Points, in no order, along strands that fork, close into loops and pass close to each other.
Two points are linked if the straight distance between their rows is under 51. Some points are linked to none.
nov: [  8   4  10   7  -2   3  30  14  -8  17  14   8   4  -1 -12  13  11  -4
  -5  -4  11 -29  13 -16  10  10   0  -1  -9  -3  12   0]
gagen: [  1  -5  20  20 -16   6   4   7  -7 -12  12  16  -4  17  11  17   4  -4
   9   4  -1  -5  -7 -18   2   1  -7  10 -12  -6   0  -8]
mik: [  3 -13 -10  15  -3   6   3 -12  -3  -1   3  14  14   7  11  16  15 -10
  -7   4   2   2   2  -8  15   5  -9  21  -6 -14  -2 -16]
bet: [ -2 -13   7   7 -23 -14  -8   6  -6   1   4 -34   1   5   2  -9 -12  -2
  23  13  -8  17  -2  -7  -6   2   9   2   2 -15  -5  -8]
pokaz: [-11   7  10   5   0  11  27   7   8   8  10   6   8   4 -10  21   8   5
  -2 -10  11 -23  -1 -18   5   9  -3  -4  -6   1  12   0]
mefom: [ 11  16  17  -9   2  -2 -12  -1 -19  18   7   9 -21  -1   5  -5  -4  -1
   2 -15   1  -5  13   0   1 -15   6 -11  -8   4  16  17]
taka: [-14  14 -22   6  10   8   2  -5  12   8  -3  26  -2   0   7   2  19  -6
 -16   2  -9  -8   5  -6  13   7   9  15   1  23  -4  -4]
mipib: [  0   4   7  -2   6  -4   0   0   6  13  -4   3   1  -1  -1   4   2  -5
  10  -3   0   1   7 -14   0   1   0 -10  15  -4  12   3]
zes: [  6  -2 -16 -16  14  -3  -8 -11  -4  14   0  10   7  -7  -1   5  -3 -12
 -11  -1  -6   1  10   9   9  -7  -5  12   4   6  22   6]
balun: [ -6  24   5   3   5  15  15   9  -8  14  -6  21  -9   9   5  -1   1  12
  -5  -4   2 -31   8 -10  20  -2   4 -19 -11  21   9  12]
kog: [  5 -16  -7  14  -2  -5  -6  -7  -8 -10   0   9   8   1  10   8   6  -9
   3   6  -7  16   1   2   4   0  -9  24   5 -19  -3 -12]
sot: [ 13   4   8 -11   0   5  -9 -15   1 -16 -18   3 -18   9   4 -28  -1  -4
  -5 -11  14  12 -13  34  -9 -14  -4 -11  -5  12 -28  10]
puda: [ 16  -2   0   6   2  -2  31   8  -5  19   4  16  12   3 -12   8  27  -7
 -11   4  10 -22  17 -14  14  15  -6   7 -16  -1   5   6]
daz: [  8  10 -15 -25  19  -1   8  -5  -5  25  -3  12   7 -11  -7   3  -2  -4
 -13  -6  -6  -7  16  11  16  -5   6   3  -9   7  22  13]
reg: [  6   3 -11   3  -6   6 -16   2   0 -10   0  15 -11  -6   5   2  -9  -4
  -6   1 -11   5   8  10  -4 -14 -15   4  12   1  -1   9]
dufu: [  5   9   2   7   9  -4   1   2  -3  12  -1  21  -4   4  11   3  10  -5
   5  -1  -3  -3  10 -15   5   0  -6   1   6  -1  11   4]
zas: [-24   8 -16   7   3  17   3  10  25  -4   0  -8   7  -1 -12  16   0   8
  -6  -5   6  -5  -3  -4  -4  11 -11 -20   6   2  -2   7]
getoz: [ -1 -10 -20   9   4   1   0   8   5 -14  -5   1   7  11  10   4   4   2
   7  13  -2   1   0 -15  -8  12 -13  -6  12  -2  -5  -5]
ziluf: [-14   6  14   5   4  -5   0   0   7 -20  -9  20 -16   3  17  -6  19   8
   3  -5   3   9 -12   1 -16  -6  -5  13   5  11 -12  -2]
nof: [-32   0  -3  18  -7   3 -17   2  16 -17   2  -6   0   7   9   8   4  15
   5  -4  -3  17 -17  -3 -12   0 -11   3   0   6  -8   4]
tobog: [ -9  -1 -10  -9   6   9   0   0  14   7  -6  -8  18 -22 -26   7 -16   7
 -11  -6  -2  -5   1  11   9  -2  -3  -7  18   6   2  -1]
tuki: [-14  -2   2  -3  -3   6 -20 -11  11   4 -11 -15   9 -10 -11  -1 -19  11
  -1  -3  -2   5  -8   8   7 -11  -2 -14  16  13  -2   0]
Sutig: [  8  -7   9  -7 -11  -1   2   7 -21   5  22 -16  -3   5   9   4  -5  -3
   1  -7  15 -24  11  -9  -4  -1   0  -7   4  -1  16  -3]
podo: [ 13   1  -1  -9   3  -7  24   6   0  24  19  -4   0 -14 -24   5   3 -19
  -7  -7   7 -10  16   6   2   7  10   6   1 -22  14   2]
riz: [  6   3  -2 -10  -7  11 -15 -11  -6 -14   0   3 -13   2  15  -7 -11   3
  -7  -6  -3  -5   0  12  -5 -17 -13 -10   8   9  -3  11]
zile: [ -7 -16   6  14  -5 -14 -21   2   2 -12 -20  -9  -3  -9  -4 -18 -10  12
  13  13 -13  22 -23  14 -12  -8 -12   5  12   6  -5   0]
ros: [-23  24 -10   9   1  18  -5  -5  15  -6   2  25 -10   1   9   5   7  -2
 -16  -6 -11  -8  -5   1   6  -1  12  13  -5  26  -8  -5]
gog: [ -2   9 -18 -18   8  10  22   2  16   9  -4   6  13 -23 -29   0  -3  14
 -23  -6  -6 -11   5  13   5   6  -3  -3   8   8  -6   3]
buk: [ 15 -19  -5  -6   8 -21 -11   8 -22 -10   6 -11   0   9   9  -6  -7 -13
  19  12  -7   9   0  -3 -18   3   2  17  -3 -15  19  -3]
buzi: [-10  27  -2  -5   1  19   8  -1   6  11  -9  20  -8   0   3   5  -4  10
   0  -8  -3 -12   8  -3  13  -3  11 -25  -5  11   0   9]
bek: [-11  20 -17 -17  12  15  27   1  19   5  -6   9   9 -11 -16  -1   4  16
 -22  -8  -1 -18   3   5   4   9   6 -10  -1  20  -8   2]
zuzim: [  2 -19   5   8 -25 -22  -9   6 -15  -3  -4 -31   0  -2  -1 -20 -11   1
  23  15 -16  26 -13   0 -11  -1   8  15  -3 -11  -2  -5]
ded: [  5  -4 -11   6  -4   9  23   4  14   4   7  -1  15 -11 -25  20   5  -4
 -14   1   4  -4  10  -5   6  12  -5   0  -1 -13  -9  -1]
Rolu: [ -7  24  -1 -11   0  14  -8 -14   2   4  -9  20  -4   2   3  -2 -11   8
  -2 -15  -3   1   2   8  11 -14  16 -14  -4  17 -12   1]
noted: [-11 -14  -9  10  -2 -11  -8   6  -8 -28 -14  -7   4   3   5 -13  -3  12
  24  14 -15  19 -17   2 -16   2  -9  11  11  -6 -11  -4]
Kubit: [-23  -7   0  23 -15   0  -9   8   5 -16   3 -23   9  11   8  13   0  13
  16   4  -6  25 -14 -12 -10   6  -6   0 -13 -10  -8   2]
tiv: [ -1  -5   7   3   2  -9   3   5  11  14  -2 -13   6  -6 -13   5  -4 -12
  12   4   0   7   4  -9  -3   5   4  -6  19 -14  12  -3]
rivob: [  1   2  10  -7 -17  19  -8 -12  -7  -4   4  -4 -14   5  14  -3  -7   9
  -1  -9   2 -15   0  -3   0  -8 -10 -16   7   4   0  10]
lipev: [  9 -11  20  -9 -12 -11 -16   2 -14   4   2 -25 -25  10  15 -32   1   7
  17  -4   2   2 -10  -5 -16   6   0  -4   2 -13   3   5]
korat: [  5  20 -13 -29  18   6  15  -5  -3  20 -10  14  12 -10  -8   0 -12  10
 -14  -7  -6  -6  13  21  18  -3  19  -9 -10  14   7   1]
zoku: [  7 -20 -10  18   2  -5  -9  12   3   0  -1 -23  21 -11 -17  13  -9  -9
   6  21  -1  14   6   3   9   7  -2   0   3 -19  -8 -11]
konip: [  6 -13  -5  15   2   0  -3   6  -1  -9   0 -28  18 -11  -5  16   0  -6
   2  27  -1  17   6  -7  14  13  11   1 -12 -26 -14 -19]
Fop: [ -5  23   2  -4   0   8  -6 -18   3  -5  -7  17  -7  14   2 -19  -4  -1
  -1 -21   2   4  -7  17  -2 -14  22  -6 -10  24 -33  -7]
tege: [ 12   6  -7 -23  15  -6  26   0  -7  27   6   4   6 -18 -21   0   6  -4
 -15 -12  -3 -13  16  10   7   4   4   8  -9  -6  21  14]
gemul: [ -2  -5  19  -2  -6  -3  -6  -6   4 -13 -14  -4 -21   3  12 -18   9  17
   5  -7   1  15 -20   0 -16  -8 -10   0   4   0 -15   6]
gafez: [  9 -11   6  -5  -8 -15   0  10 -15   4  22 -22   5   5   8   4  -4 -11
   8   2  14  -8  11  -7  -3   4  11   3   3 -14  10 -11]
topif: [ 13 -14  -2 -11  12 -17 -12   2 -21  -9   8  -3  -2   6  17  -3  -4  -7
   9   3  -5   2   2  -2 -15  -4 -11  12   0  -2  19   2]
Fogu: [ 15 -13 -19 -13  14  -9  -4  -3 -11   6   8   2   8   2   6   8   0 -14
  -7   5  -2  -2  11   0  -1  -1 -12  14   1   1  20   4]
Simab: [ 14 -14  -4 -11   0 -20   2  11 -11   1  24 -27   6   5   1   5  -7 -19
   3  12  16  -3  14   4  -5   9  16   7  -7 -19  11 -12]
fozu: [ 16  -3  13  -6  -2   2 -22 -21   1  -1 -20  -1 -15  10  -4 -27 -15  -7
   2  -3   6  15 -18  23  -5  -9  -2 -23  -4   5  -8  12]
Fegud: [  3   2   9  -7  -9  14   6  -1 -14   5  10  -4  -6   4   8   3  -4   4
  -1  -9  11 -31   7  -9   3  -3  -7 -16   4   7  13   6]
Kura: [-14  -5 -14   4   2  12   4   5  14 -11  -3 -10   6  10   6   7   3   4
   2   5   4  -9  -3 -12  -6  13 -16 -19  11   0  -3   1]
sedak: [-31  10  -5  18  -3   8 -26   1  22 -13   3   5  -6  -5   1   8   3  10
  -4  -8  -4  15 -13   6  -5  -5  -4   9   2  13 -14   2]
bip: [  8  20  15  -4   2  -3  -6  -7 -16   7   0  28 -16  -4  12  -4   4   3
  -5 -16  -3  -1   8   8   6 -23   2   8 -11   8   5  13]
Rafu: [  8 -11   4  13  -7   6   3   2  -3 -14   6 -17  12   0   8  24   1  -6
  -3  22   3   5   1 -16  15  10  12   3 -17 -20  -9 -19]
zami: [ 21  -7   6   0   1  -8  26   3   4  -6  21 -22   8 -10 -16   7   6 -12
 -16  14  14  -2   8   1   4  14  17   4  -8 -26 -13 -16]
kaz: [  5 -10  21  -4  -7  -8  -7  -2  -8  -7 -11 -13 -21   7  15 -27   6  14
  17  -4  -2   9 -17  -6 -18   0  -8  -2   4 -10  -5   7]
Vuvuk: [ -5 -17  -4  16   3  -9  -1  14  12   1  -8 -26  19  -7 -19   4 -10  -5
  13  17  -3  11  -3  -1  -3  10  -6  -8  13 -11   2  -7]
toti: [-12  17  -1  -7   6  19  38   4  12   5   6  10   4  -3 -15   9   6  18
 -13 -11   5 -30  -4  -7   4  10  -2 -10  -7  11   5   5]
melo: [  1 -11   9  -6 -17 -16  -8  12 -10   4   9 -33  -7  12   9 -19  -6  -3
  25   7   7   0   1  -5 -12   9  12  -6   6 -17   6  -6]
Fanav: [  4   6  -8  -1  -4   3  42   3  10  17   0  22  12  -3 -21   3  27   5
 -16  -1   2 -20  13  -4  12  16  -4  11 -18   1  -5  13]
duneg: [ -1 -14 -11  12   0  -6  -6   4  -5 -20  -3   3   7   4  11   4  -1   2
  11  12  -9  13  -3  -7  -8   4 -10  10  10  -8  -7  -9]
Nonuz: [-12  10   5  -8  -2  10 -20 -18  12   4 -11   1  -1  -1  -6  -3 -14  11
  -1 -11  -1  11  -9   6   8 -12   7 -16   6  14 -11   1]
guni: [-27  15 -13  12   5  15 -23  -2  19  -9   3  10  -7  -9   0   4   2   3
 -11  -7  -8   3  -7   7   0  -4   6   6   4  22 -17  -6]
loguv: [  8  14   6  -7   9  -4  -3 -13  -3 -11 -12  16  -9  12   5 -26   2  -9
  -2 -14  11   9  -8  26 -10 -20  12  -2  -7  23 -27   1]
Veke: [ 21 -13  -1  -7   7 -19  19   9   1  -1  17 -28  11  -6 -16   0   0 -20
  -9  16  13   2   8   7  -2  14  16   6  -4 -25   0 -16]
mon: [-10   8   7  10   9  -3   0   0   1 -12  -2  26 -10   9  22  -2  16   3
   3  -2   0  -2  -6 -12  -6  -1  -9   9   4  13  -1  -3]
kideb: [  8 -15  15   6  -6 -15 -19   2   1 -11 -28  -6 -16  -7  -5 -24 -11   5
   8  14  -7  24 -25  19 -20 -10  -6   1   4   0   7   7]
rad: [  7 -12  17  16 -16   4   2   4 -11 -16  13  -1   3  14  13  20   0  -5
   7  12   1  -4  -4 -19   8   5   6   9 -17 -13  -4 -17]
kez: [  9  -4   9 -12  16 -17 -20 -15  -5  -6 -12  11  -7  -1   4 -12 -10  -9
  -2   1  -1  18 -14  19 -11 -19   0   8  -2  15  14   5]
Pira: [ -8  -2 -24  10   3   8   4  -9  10   8  -1  22  10   2   5  10  19  -8
 -12   4  -2  -3   6  -7  14   8  -8  21   2   4  -2  -9]
gebe: [  7   9  23 -13   1  -5 -12  -9  -8  21  -2   0 -11  -1  -2  -7  -5   1
   8 -15   5   2   2  -6   1 -11  10 -16   4   3  11   7]

A tip is a point with one link. Name the tips that can be reached along the links from each point below, in the order of the rows.
Rafu => gagen, reg, zuzim, bip, zami
guni => zas, Kubit, kideb
sot => balun, fozu, Fanav
Fogu => podo, buk, korat

A fork is a point with three links, a tip a point with one. Leave the first point through the second and follow the links. Name the first fork or tip that comes.
nov / pokaz => Rolu
lipev / kaz => mipib
Vuvuk / zoku => gagen
dufu / mon => melo
taka / Pira => duneg
gog / bek => Fanav
gafez / Sutig => reg
buk / topif => daz
reg / riz => gafez

A piece is two or more points that can be reached from each other along the links. Count, over all rows, the pieces, the separate loops (a circle has one, a figure eight two, a Y none), the forks (points with three links) and the tips (points with one).
pieces => 4
loops => 0
forks => 6
tips => 14

Name the points in between on the shortest way along the links from the first point to the second, in order.
Pira / kideb => mik, kog, duneg, noted, zile
pokaz / Nonuz => toti, bek, gog, tobog, tuki
tege / topif => daz, zes, Fogu
tiv / Simab => mipib, dufu, mon, ziluf, gemul, kaz, lipev, melo, gafez
konip / dufu => zoku, Vuvuk, tiv, mipib
bip / Vuvuk => mefom, gebe, mipib, tiv
